Each scene shows the same named points in several views. A view is turned or mirrored, shifted and resized as a whole, has a little noise and may leave points out.

Scene 1
View 1
gefuf: [ -1   1 -15   6 -13 -21 -15   9  -6  10  19   9 -14   6  13 -14   6  16
   0  17  -2   0 -17   1  -6  -5   3   1  -6  -6 -31  -2  -5 -27  23  -8]
gez: [-21 -19 -15  11 -14   7  16 -11  10  14  -9  -5  -1   1   9  -2  12  -4
   5  32  13  -2  -8  13 -10 -14 -17  -6   6  31 -24   9   2 -33  28   3]
virez: [ -5 -17 -21   2 -45   6  23 -13 -10  21   1 -14   7  44   3  12   6 -51
  -4  36  15   1  -3   8  17 -21 -13   3 -16  36 -43  17   9 -34  41  18]
Kidek: [-27 -37 -10  16 -10  21  23 -22  15  16 -25 -11   5  -8   1   2  18  -7
   6  40  25   0 -14  24 -13 -16 -22  -8  14  49 -12  25   6 -27  24   3]
Sovez: [ 26 -12  15  12 -20 -14 -31  -6 -16 -10   5  -2   2  -5 -18  -1  19   4
  -8   0  10   8 -34  14 -14   3  13   4   2  12  16  50  -8   7 -11 -12]
lomu: [ -8 -11   4  17  -2  -1  -9  -7  14  -8 -11  -1  -3 -30   0  -4  18  27
  -1   2   6   3 -23  22 -29   1  -5  -6  16  19  11  27  -8 -14  -4  -8]
kenav: [ 29  27  -4   0 -42 -35 -27  15 -21  -9  33   3  -9  26  10   2   2  -6
 -15 -19 -16   3 -10  -3   3  -1  17  15 -26 -21 -29  12 -11 -19  11   9]
fosa: [ -6  10 -18   3 -36  -9  10   2   5   7   9  -6  -4  18  21   7   3 -15
  -6   6  -5  -2   1   6   1 -12  -9   2 -14   8 -44  -3  -2 -40  31  19]
gidum: [  9  -9  -1   9 -14 -13 -19  -1  -8   0   7   3  -6  -1   0  -7  13   9
  -2  10   7   3 -24   8 -10  -1   6   1  -1   8  -8  25  -6 -11   7  -9]
Pelot: [-26   7 -17  11 -21   6  23  -2  27   0  -9  -9  -4 -11  24  10   7   4
  -3   2  -5  -4   5  17 -15 -11 -22  -4   2  17 -31  -5  -3 -44  26  19]
koz: [  3  -3 -14   7   5 -33 -32  16 -13  13  24  22 -21  -5  14 -32   8  40
   5  21  -1  -3 -29  -3  -9  -1  13   0   0 -19 -27  -5  -9 -20  18 -23]
vam: [-21  -1   4  18 -27  25  26 -17  39 -20 -31 -25  11 -29   8  26  18  -4
 -10 -19  -1   3   3  34 -28  -4 -25 -10  11  39   7  25  -4 -31   3  26]
View 2
gefuf: [ -2 -28  39 -11  -8  18  19  10  11   3 -27  -6 -30  -4  10  -1 -13  43
  18  -5  -7   0   1 -13   4  -4  32  16  -9   9   1  35   2  -3 -32  -9]
virez: [-42   6  17  26   5 -10  28   1 -10 -27 -25  25  12  14  21 -23  14  13
  16   4  13  -9  10  31 -30 -40  -7 -44 -61  76   2  -1  28 -16 -21   6]
Sovez: [ -4 -31  52   9  41   6 -24  57  32  11  14 -10 -29  20 -63   8 -11  25
  41   8 -21  -5   3  -3  14  10  22  -1 -33 -10  -1  17  30  -1 -31  28]
vam: [ 21 -14  13  20  18 -50 -65  60 -20  14 -20 -20   1   8  26 -22  32  21
   0  47  36  17  -4 -10   5  34  16 -21   0  44 -14   7  35   7  14  30]
Pelot: [  8 -13  15   4 -12 -19  -6  16 -19   3 -45  -8  -3  -5  52 -21  16  35
  -7  22  25  11  -3 -13  -5   8  19  -9   2  47  -9  22  12  -2  -1  -3]
gez: [-14  -6  18   3   5 -25  -4  14 -15 -25 -10 -10 -12 -10  37 -21  -5  26
  23  20  12  -6   6  12 -17  -8  21  -2 -18  51  -3  22  16   5 -19  14]
koz: [ -4 -35  50 -28  -9  31  33   0  22  -5 -17 -12 -46 -11   4   6 -39  52
  31 -15 -24  -8   1 -19   9  -6  45  37  -2  -9   3  49  -9   0 -46 -13]
fosa: [-11 -14  22   9 -16   6  24   2  -2   6 -50  14  -3  10  30 -12  12  37
  -7   1  15   7   1  -3  -8 -12  10 -25 -27  44  -1  17  15 -13 -12 -13]
kenav: [ -2 -38  49   6  -2  51  38  15  31  44 -52  20 -15  36 -39  13   4  46
  -9 -21 -16   7  -2 -23  15  -5   9 -22 -37  -3   4  19  15 -25 -31 -23]
lomu: [ 13 -27  35  -5  20 -22 -39  50   4   0   6 -31 -32  -5  -4  -6  -8  31
  32  29  -2   1  -1 -13  11  26  38  21   0   6  -6  32  17  12 -17  27]
View 3
gidum: [  3  -8 -10   5  -4   2  -3   0  17  -8  -5   1 -10   0  13 -10 -11   3
  11  -5 -22  12  12  -6 -15   5  10   7   0   9  -5   5   6  -5   9   8]
Kidek: [ -3  16  -3  22  -6  -9  15  16   4 -12  -7   9 -12   3 -16   5  20  16
  -8   5 -32  -2   4 -22 -24   2  19  12  20  22   9  -5  17 -15   8  -3]
Pelot: [ -7 -15  -2   9 -10   0  -1   4   9  10   3   7  -8  -3 -16  13   8  -1
 -11   6 -25 -26  10  -3 -19  -2   1  21   4  -2  16  -4  14 -19  -1  -3]
gefuf: [ -1 -19 -11   0 -10  -3  -4  -8  28  -3   6  -6 -13   4   7  -6  -6   0
  12  -8 -15   3   6  -5 -25   0   0  11  -9  -9   4   4  14  -6   6   5]
fosa: [  0 -27  -9  17  -6  -2   1  -4  12  -6  -7   1  -4  -4  -1   7   2  -8
  -4  -9 -16 -19   9  -5 -27  -1  -6  16  -9 -14  14  -5  16 -18  -4  -4]
kenav: [  6 -41 -13   4   2   8 -13 -13  19  -8 -10  -1   0  -8  30 -10 -25 -20
  12 -19 -12  -1  18   5 -14   2 -10  10 -19 -16  -3   6   3 -11  -3   7]
Sovez: [  9  -5 -10   9   8  10  -7   4   7 -18 -18  11  -3  -7  30 -21 -24  -1
  13  -8 -28  26  22  -6   0  10  18   2   6  24 -19   8  -6  -6  11  14]
koz: [ -2 -16 -13 -15 -14  -1 -11 -13  42   2  14 -12 -17  11  14 -16 -15   6
  26  -7 -13  18   5   1 -22   5   4   8 -11  -6  -8  12  11   2  14  15]
virez: [  8 -16 -11  42   1 -11  22   4   1 -33 -21   4  -2  -4   4   9  17  -4
  -8 -17 -16 -11   6 -23 -39  -2  -3  11  -2  -6  16  -9  20 -22  -5  -9]
gez: [ -1   0  -7  16  -9  -8  10   6  11  -8  -2   5 -11   3 -12   4  14   9
  -4   0 -23  -7   4 -14 -26  -1   9  14   8   6  11  -3  18 -14   4  -1]
lomu: [ -5   8  -3  -4  -7   7  -9  10  13   8   2   8 -12   0  -3  -9  -7  10
   3   9 -33   7  13  -2  -3   6  20  11  15  23  -5   6   3  -8  12  11]
View 4
gez: [ -6   2   6 -12 -11   0  26   8  42  14  -3  -1   6  20  11  16  -5   1
 -11 -18  18 -34  25  -1  -6   6 -12   5   0  21  19 -17  -6  33   3  -7]
koz: [ 56  36   5 -23 -20   5  24   8  14   7 -19   0 -38  -8  17   0 -43 -12
 -10  -4  26 -11 -14  32  -8   4 -26  22  48  12 -11  -8  40 -22   6 -22]
fosa: [ 10  11 -12 -14  -7  -1  32  17   3  26  16   9  -8   2   2  -7  -7  34
 -10  -1   4   7 -13 -22 -16  25  11  13  16  13  11  25  -7  37  19   9]
lomu: [  7  -1  12  -2 -19 -25  10   5  20  -4 -26   0 -33  10  12  40 -15 -24
  -6 -22  11   7  22  40   7 -10  -6 -11 -11  56  23 -18   2   0  -7 -12]
vam: [-28 -32 -10   9   2 -37   8  12  13   5  -7  10 -14  22  -3  45   5   9
  -6 -18  -5  27  33   8   5   1  29 -17 -50  72  37   3 -26  52   0  16]
Pelot: [ -3  -1 -15  -8  11  -9  25  17  15  23  10  12  -8  12   0  11 -13  28
 -12   0   9   0   9  -8 -12  11  13  14  -4  31   9  13   2  46  14  13]
virez: [-18  10  -1 -17 -35   9  40   9  23  28  23  -6  27  11  11 -19  25  36
  -8 -20  -6 -16  -6 -55 -13  42   3  -6  20  -9  36  14 -51  42  19   4]
Sovez: [ 22  16  22  -4 -61 -25  10  -1  -3  -8 -25 -15 -38 -10  21  17   0 -29
   5 -36  -7  31  -8  28  12  12  -7 -32  16  43  38  -3 -23 -35  -3 -23]
Kidek: [-29 -11  12  -7 -17  -6  25   5  54   5  -5  -9  19  28  16  27   9  -3
 -12 -26  10 -36  38  -3  -3   7 -11 -11 -17  27  31 -28 -30  41  -3  -7]
gidum: [ 23  16  12 -14 -37 -10  21   3   8   2 -14  -6 -26  -4  19   9 -11 -11
  -3 -23   6   9  -7  14  -1  13  -9  -7  25  29  19  -4  -6 -12   2 -15]
View 5
vam: [ -6  15 -13 -24  12  -9 -21 -10  -3  -1 -21   6 -15  13  46  -2 -10   9
 -28  -8  17 -15 -32  23  15  10 -11  28   5  -4   6   5   1 -28  12  21]
gefuf: [  3  10  19  -2  -2  15   2  -3   2  -4  -1 -13  18 -12  12   9  38  -3
   7   5   4   1   5  -4  -1  -8   0 -13   1   8   3  19  -1  -4   3   0]
gidum: [ -3  -1   8   2  -1  17  -1   4  10   4  -8  -6   5   2  14   3  29   5
  -2 -14   7   8   2  -1  19   0  -5 -10  10   2   8   8   0  -7   9   9]
Sovez: [ -9 -11   3  12  -1  20   0  16  16  13 -17   4  -7  11  13   0  29  10
 -10 -33   5  14  10  -4  38  10  -3 -14  18  -3   9  -2  -3  -6  13  15]
kenav: [ 14   7   9   0  -1  37  14  -2  11   9   0 -37  16   2  -2  11  45  29
  12 -11  14   9 -17 -23  10 -23 -11  -8   5   3  11   6  -4  11  18  -1]
gez: [ -2  21  11  -9  11 -12 -11 -14  -7   0 -11   2  12  -5  30   4  11 -14
 -12   4  -4 -17   4  13  -7   6   2  -6  -7   6  -3   6 -14 -18   3   8]
Kidek: [-10  20   6  -6  14 -22 -17 -13  -8   3 -20  16   3  -3  39  -2   2 -19
 -22  -5 -10 -21  10  21   1  19   5  -6  -3   2  -4   0 -20 -26   2  18]
lomu: [-13  -5   4  -5  -2   8 -14   9   9  -6 -13  16  -9   1  31   0  16  -9
 -14  -9  10   4   1  15  24  14  -2   2  14   1   7  19  11 -22   3  14]
virez: [ 12  38   6  -4  20 -15   2 -28 -15  21 -15 -22  26   2  19   5  12   6
 -13 -13 -15 -26   0   0 -17  -6  -1 -15 -14   3  -5 -21 -41  -3  14  11]
Pelot: [  4  24   4 -22   8  -3 -12 -19  -8  -7  -7 -11   8  -6  33   6   9  -1
  -9  13  11 -17 -23  14 -10  -5  -7  14  -5   4   0  17  -1 -18   7   4]
koz: [ -2  -2  27   4 -12  27   1   7  10 -12   6  -5  18 -19   7  12  47 -15
  13   9   4  12  18  -4   4  -8   3 -21   5  11   6  32  11  -3  -3  -8]
fosa: [ 11  27   7 -14   9   6   1 -20  -7   4  -4 -26  20  -5  19  10  19  10
  -2   3   5 -16 -18  -3 -13 -15  -8  -1  -8   4   2   5 -14  -5  10   3]
View 6
Kidek: [  2  -9 -14   2 -11  60  14 -16  10 -13 -12 -22  26 -18 -11  20 -17  20
   4  -3  34 -37  -9 -14  23  -9  -6   4   3  16  31   7 -22   4 -12  -5]
virez: [ 10  -5 -38 -19  -6  34   2   7  11 -16  29 -37   5  -4   2   8 -18  15
  -6   3  29 -28   1 -11  -6 -16   9  -2   0  25  37  -6  -3  16  18 -34]
fosa: [  0   7 -26 -15 -13   3  -8   6   2 -25  10 -18  10  -5   4  13 -13  14
 -16  -3   8 -18   7  -2 -10  -7  -4  11  -7  11  23 -13   7   9   0 -13]
gefuf: [  6   4 -12  -3 -13  -1   2  -4 -15  -4 -13  -2   8 -17   8  15 -18   8
  -2  -5  -3 -10   0   4  -7  -1 -10  -5  -2  -5  12 -24   1  16  -6  -3]
kenav: [ -1  17  -1  -8  -7 -29 -10   8  -7  -4   8  -2  -4  -6  24  13  -5   9
 -16   9 -31  -2  -8   0 -20   4   0   0   4   4  11 -35  14  11  15 -25]
Pelot: [ -8   9 -18  -9 -17  17  -9   0   9 -35  -5 -12  27  -6  -7  22  -9  20
 -19  -7  14 -26   9  -5   6  -5 -13  24 -11   9  24  -3   0  -1 -19   4]
gez: [  4  -4 -19  -4 -12  38   6  -8   3 -16  -8 -17  20 -14  -7  17 -19  17
   0  -5  26 -29   0  -8  10  -9  -7   7  -2  10  25  -3 -12  10 -11  -4]
gidum: [  2   3   7   6  -7  15   8 -12  -6   4 -17  -4   9 -18  11  20  -9  13
   0   5  -7 -14 -16  -5   5   2  -5  -4   9   4  13 -19  -9   8  -1 -12]
lomu: [ -7   4  19  15 -12  31   8 -21   2  -5 -34   2  24 -21   3  27  -4  19
  -2   5  -6 -21 -19  -8  22   6 -12   9   9   0  15  -8 -16  -6 -18   6]
vam: [-21  10  12   4 -10  47  -7 -14  30 -36 -17 -14  38  -6  -8  30   8  32
 -21   8   7 -38 -13 -20  34  -1 -10  38   2  26  29  12 -13 -24 -22   5]
koz: [ 10   2  -4   5 -16  -8   8 -13 -30   8 -29  10   8 -26   9  18 -24   2
   7  -9  -7  -3  -2   9 -10   2 -16 -14  -1 -19   2 -31  -3  23 -13   5]

Which points are out of place in each view (at most two, in the order of its rows)? Write none if all are in place.
view 1 | none
view 2 | gefuf
view 3 | Sovez, koz
view 4 | gez, Pelot
view 5 | gidum
view 6 | vam

Scene 2
View 1
Roda: [  9  22 -17  -4  -9 -10 -19 -10  -6  16 -20   0  17  12   7  11   8   1
   0 -20   1  16 -10  13   0  -5  10   4 -11  -5  17  -4  -5  21  -3  13]
nabe: [ 18  13 -46  -5  -6 -23 -13  -6 -12  31   0   9  29  12  28  12  12  -2
  -3 -17   4  -5 -16   8  -1 -11  13  34 -23  -8  18  -1 -18  21 -12  10]
lubif: [  5   6 -15 -16 -21  -1 -14 -34 -14   5 -29  -3  33  -9   3  13  15  17
  -1 -17  -5  31 -16  17  -4  12 -15  -8   2  -8   4 -14  14  26  13  -4]
Zeki: [ 28 -15 -53 -20 -22 -19 -12 -24 -19  28  13  19  58 -15  50  22  26  20
 -11 -11  -9   4 -23  -7 -10  -7 -25  44 -32  -1   9  -7  -1  27  -8 -12]
Kade: [ 14 -10 -39 -21 -19 -13  -5 -37 -23  18  -8   9  49 -21  27  17  22  19
  -6 -11  -8  16 -20  11  -6  10 -22  17 -11  -7   3 -16   5  27  10 -12]
rera: [  6   9 -37 -11  -6 -16  -5 -23 -19  21 -16   4  31  -4  16  11  15   5
  -2 -16   1   7 -16  19   0   3   1  13  -6 -13  10 -11  -6  26   8   3]
Tak: [-24  12 -14 -10   3   3 -18 -17 -13   8 -48   6  20 -17   7   7  12  -1
  18 -15 -10  32 -15  16  12  18 -17 -14   6   2 -12 -21   6  24  14   8]
tok: [ 15  11  -1 -10 -29   6 -39 -13   4   3 -18   1  28   8  11  19  10  13
  -3 -21 -17  40 -13  -4  -7 -11 -17  -2 -18  10  12   1  13  18 -13   4]
sotok: [ 31   3 -55 -16 -22 -33  26 -54 -42  25  -1  -7  48  -4  12   8  21  22
 -21 -13  18 -11 -22  39 -13  10  13  24  -2 -38  23 -14  -2  33  24  -9]
bom: [ 12  16  -3  -6 -23   0 -31 -14   2   8 -21  -1  22  12   5  16  10   9
  -2 -22 -11  34 -13   0  -5  -8  -7  -2 -15   4  16   0   9  17  -6   9]
deve: [ -5  12 -21 -10  -6  -7 -10 -22 -16  12 -30   0  23  -6   5   9  13   3
   6 -16  -2  21 -15  19   5   9  -5  -3   2  -9   2 -15   2  27  12   6]
Zitus: [  2  22  -6  -3 -10   1 -31  -4   2   9 -30  -1  13  12   7  11   8   1
   5 -22  -8  31 -12   5   0  -4  -2  -8 -10   5  11  -2   0  19  -6  15]
depo: [  1  17 -17  -1  -3  -3 -39  11   5  20 -16  14  17   8  26  17   9  -9
  11 -20 -13  23 -14 -12   5 -13  -7  14 -26  17   7   1 -12  15 -22  17]
View 2
Kade: [-14   9  33   7 -14  14   7  -6  34  -5  -6   9 -19 -30 -22  38  40  25
  29 -15 -30 -18   2  21   6 -10  28 -29   0 -28  -4   9 -39  31  33   3]
Zeki: [-13   2  26   1 -27  34   1 -11  34 -13 -30   5 -19  -7 -34  65  45  54
  50 -26 -32 -27  -8  24  19  -6  44 -23   5 -41 -14   6 -34  51  39 -21]
rera: [ -5  11   1   2  -5  31   0   1  27   0  -3   6 -13 -12  -6  26  32   6
  24 -11 -16  -7 -15  20   6  10  15 -16 -15 -27   2   6 -24  20  28  -4]
Roda: [ -8  13 -11   0   8  34  -2  10  11  -5 -10   5  -2  11  -9  11  19  -8
  15 -25  -4   1 -20  14  19  10  11  -5 -12 -19   1   1 -14  11  23 -20]
lubif: [-21  16  29  10  11  -2  14  13  22  -9   6  15 -12 -34 -12   4  26 -17
   1 -25 -16  -3   5  13   6 -13  14 -29  -3  -7   6   3 -32  11  24  13]
Zitus: [-15  13   2   1  19  22  12  20   3  -8 -12   9   0  16 -15  -3   6  -8
   8 -38  -2   5 -14  14  31   8   7  -4 -11   1   0  -1 -13   6  20 -17]
bom: [-18  12   7   3  18  20   7  17   7 -19 -20   9   2  11 -25   4  13 -10
   7 -50  -5   2 -10   8  32   1  18 -10   4  -8  -2  -3 -21  13  20 -24]
deve: [-11  13  11   3   8  12   7   8  21   1   6  13 -11 -14  -5   6  22  -4
  15 -13 -15  -3  -8  18   8   5   6 -16 -19 -10   6   5 -23   9  22   9]
Tak: [-21  10  24   7  19  -3  23  14  15   7  13  18 -13 -10 -10 -13   7   5
  13 -14 -12  -5  -4  24  13  -1  -3 -15 -28  16   2   2 -24   2  19  32]
tok: [-27  12  20   6  18  13  17  21   5 -24 -27  10   2   9 -36   9  11   0
   7 -60 -10   0  -5   9  40  -6  24 -12  12  -5  -4  -5 -26  18  22 -25]
sotok: [ 11  17  -5  -1 -30  42 -29 -17  46   0  11   2 -23 -47   5  55  67 -15
  20   4 -27  -5  -4  16 -26  -2  29 -33   0 -70   6  14 -32  30  36 -13]
depo: [-19   3  -4  -2  14  32  17  15   3  -8 -30   9   0  42 -27   9   0  29
  34 -42  -3  -6 -26  24  47  16  11   5 -16  -1  -8  -2 -11  19  26 -23]
View 3
Zeki: [ 15 -10   5  -8 -78 -17   0  18  11 -19 -14  -9  30 -18 -12 -17  34 -18
  12  38 -26  26 -16 -14 -37  10 -13  25  14   5  56  17  30   7  12  -9]
Kade: [  3   5  17  -1 -56  -7   3  26   2 -25  -9  -2  24  -9   3   3  18   0
 -12  18 -20  16   0 -18 -27  11   6  24   1   5  48  21  17  21  -5   9]
nabe: [ 24 -17  -9   2 -44   7  -4   8  -5   5  -9 -28  13   5   0  13  20  -4
   4  24 -17  27 -11  -3 -27   8 -28  15  40  30  42 -14  12 -22  23 -12]
rera: [ 11  -1   7   2 -35   9   2  16  -5  -7  -4 -13  14   6  12  19  10   7
 -14  14 -13  18   2 -13 -21   8  -4  16  19  22  40   1   7   0   4   5]
Tak: [-18  27  20  15   8  15   6   3 -10 -11  14   9   4  -9  25  27  -2  17
 -32  -3  -6   6  10 -12  -8   9  28  14   4  28  28  25   3   8  -8  -7]
lubif: [-13  26  21   3 -13  12   1  24  -6 -24  -7   4   7  -3  22  23   5  11
 -33  -4  -8  10  19 -10 -16  23   7  18  -3  10  31  21   1  26 -14  20]
depo: [-16  18  -9   7  11  17  -5 -17   3   5  -2  -9  -8 -30   7   8  20 -16
   0   7 -12  20  -6  14 -14  34 -28   9  32  42  20   9   9 -18  24 -36]
Zitus: [-17  20   2   8  11  23  -6  -2  -5  -3  -5 -11  -7 -14  15  20  14  -3
 -18  -3  -6  16   8   9 -17  32 -20  11  25  33  20   8  -1  -5  11  -9]
sotok: [ 40 -24  14  -6 -82   1   2  51 -10 -17 -23 -27  31  36  12  23  13  20
 -21  20 -13  23   8 -28 -34  -4 -13  22  17   2  58 -17   2  13  -3  45]
Roda: [  3   6  -1   4  -8  20  -3   8  -7  -1  -8 -19   1   0  15  22  11   1
 -17   5  -5  22   5   2 -18  24 -25   9  27  31  28  -4  -1 -10  14  -2]
deve: [  1  10  12   4 -21  13   0  18  -9 -12  -4 -11   8   5  17  24   6   9
 -25   5  -8  15   9 -10 -17  13  -2  15  14  21  36   4   2   8   0  11]
View 4
Tak: [ -6  20  14 -32  -8  -6 -12 -16  12 -15 -16  -7  19  21   3 -15   8  -7
   7  20   6 -21   4 -10   7  -6 -14  41  -1 -12   0  18   6  12  43 -15]
bom: [ -8  16  16  -5   0  -6 -18   8   4   6 -12  -1  18   1   0   5  -3   5
   6   5  22  -4   2  -6  13  10  20  24   4 -17 -18  -5  -9   1  -1  -3]
depo: [  7  21  13  -2   8  14 -35   2  19  28  -9   9  25   3  -2   4  -7 -15
  -3 -12  17   2  -9  -5 -18  11  -1  31   2 -26 -12  -4   4  15 -11  -8]
sotok: [ -1  -8 -19   0  19 -12  32 -19  -9 -37   1  20  22   8  12 -15  50  15
  33  40  20   0 -14 -10  39  -8 -15  15  65 -63 -10  16  19 -45 -11  16]
Roda: [ -1  23   3 -14   3  -2  -7  -5   2  -1  -1   2  18  -1   1  -7   4  -5
   2  20  26  -6  -6 -11  -1   3  -6  31  28 -20 -10  12   9   5   2  -6]
Zitus: [ -5  25  13 -14  -1  -3 -18   4   7   8  -7  -1  19   0   0   1  -6  -2
   2  10  24  -5   1  -8   1   7  10  31  10 -11 -14   3  -2  11   4  -9]
nabe: [ 12  11  -6   6  21  14  -7  -8   9  12   3  23  25  -4   4  -5  18  -8
   9   4  24  12 -19  -6  -6   6 -15  23  43 -52 -12   6  18 -13 -33   2]
rera: [  1   7  -2  -8  10  -2   0 -12   6 -10  -6  12  21   9   6 -10  22   0
  15  18  13  -3  -8  -8  12  -2 -13  27  32 -39  -7  12  13 -12   3   0]
Zeki: [ 11 -21   1  10  28   8 -12 -12  21  -4 -18  31  35  23   6   4  38   3
  30 -14  -9  13 -21   4  19   3  -8  17  12 -80  -9  -9  16 -32 -19  16]
tok: [ -8   9  20  -4   2  -4 -27  13   9  10 -18   2  20   5  -1  10  -4   8
  11  -5  13  -4   4  -2  15  13  26  24  -9 -19 -18 -13 -11  -2  -1  -1]
View 5
deve: [  5 -16   3  14  -9 -13  -8  -3 -14  -2  30  -3 -19  12   5  19  10   7
  -1  -2  10   3  12  23  13  -9   5  13  -2 -31 -16  11  -2  15  -2  -6]
rera: [ 10 -16  13  19  -3  -6   2   2 -21   4  20   4 -17  18  -3  28   3   3
  10  -1  10   0  15  14   9 -17  13  17   4 -32 -12  12   6  10  -3   3]
depo: [-27 -23 -17  23 -12 -17 -16 -10 -19  30  11  11   5  14   6   3 -10  -1
   2  -5  -1  13  -4  12  -7 -19   1  17  14  -2   0  -2   9  -1 -18  13]
bom: [ -5 -25 -11  24 -13 -16 -12 -13 -26  14   4   4  -2  24   9  20   3   7
  -3   0  11   1   7  12 -12 -16  -4  -1  12 -13  -7   0   1  10 -20   3]
Kade: [ 11 -18  22  12  10  -4  -8  19 -27  -4  20  13 -12  12 -19  30   5   3
  11   5  21   0  16   6   8 -23  21  22  -1 -26 -12  20  10   5  -2  -4]
tok: [ -8 -30 -17  20  -9 -19 -28  -7 -29   8   5   9   7  24   4  14   8   7
 -10   7  23   3   4  10 -17 -16  -4  -9   7  -4  -9  -1   0  12 -29  -6]
Zitus: [-10 -23 -17  20 -18 -19 -13 -17 -16  13  16  -2  -8  19  15  12   4   7
  -6  -3   5   4   4  20  -6 -12  -7   2   9 -16 -11  -1  -2  12 -15  -1]
Zeki: [  4 -25  27  21  18  -1 -12  27 -43   7   2  32   4  19 -33  36  -3  -3
  21   9  23   0  13 -11  -4 -34  32  26   7 -12  -1  20  19  -4 -12   9]
nabe: [ -3 -19  13  29  -9   0  11  -7 -25  25   2  12  -8  21  -2  32 -12  -1
  23  -8  -3  -1  13   7   1 -25  19  24  18 -24   1   8  11  -1  -4  29]
Roda: [ -1 -18  -6  23 -18  -9  -1 -15 -19  13  13  -1 -12  21  11  22   2   7
   4  -4   3   0  11  18  -2 -13   3   7  11 -26  -8   3  -2  11  -8   9]
lubif: [ 15 -19   2   8  -4 -17 -21   1 -21 -17  33  -4 -18  16   0  20  23  11
 -13   7  26  -1  16  22   7  -8   1   2  -8 -29 -22  13  -6  21  -9 -23]

Which points are out of place in each view (at most two, in the order of its rows)? Write none if all are in place.
view 1 | lubif
view 2 | none
view 3 | depo, deve
view 4 | Roda
view 5 | bom, Kade
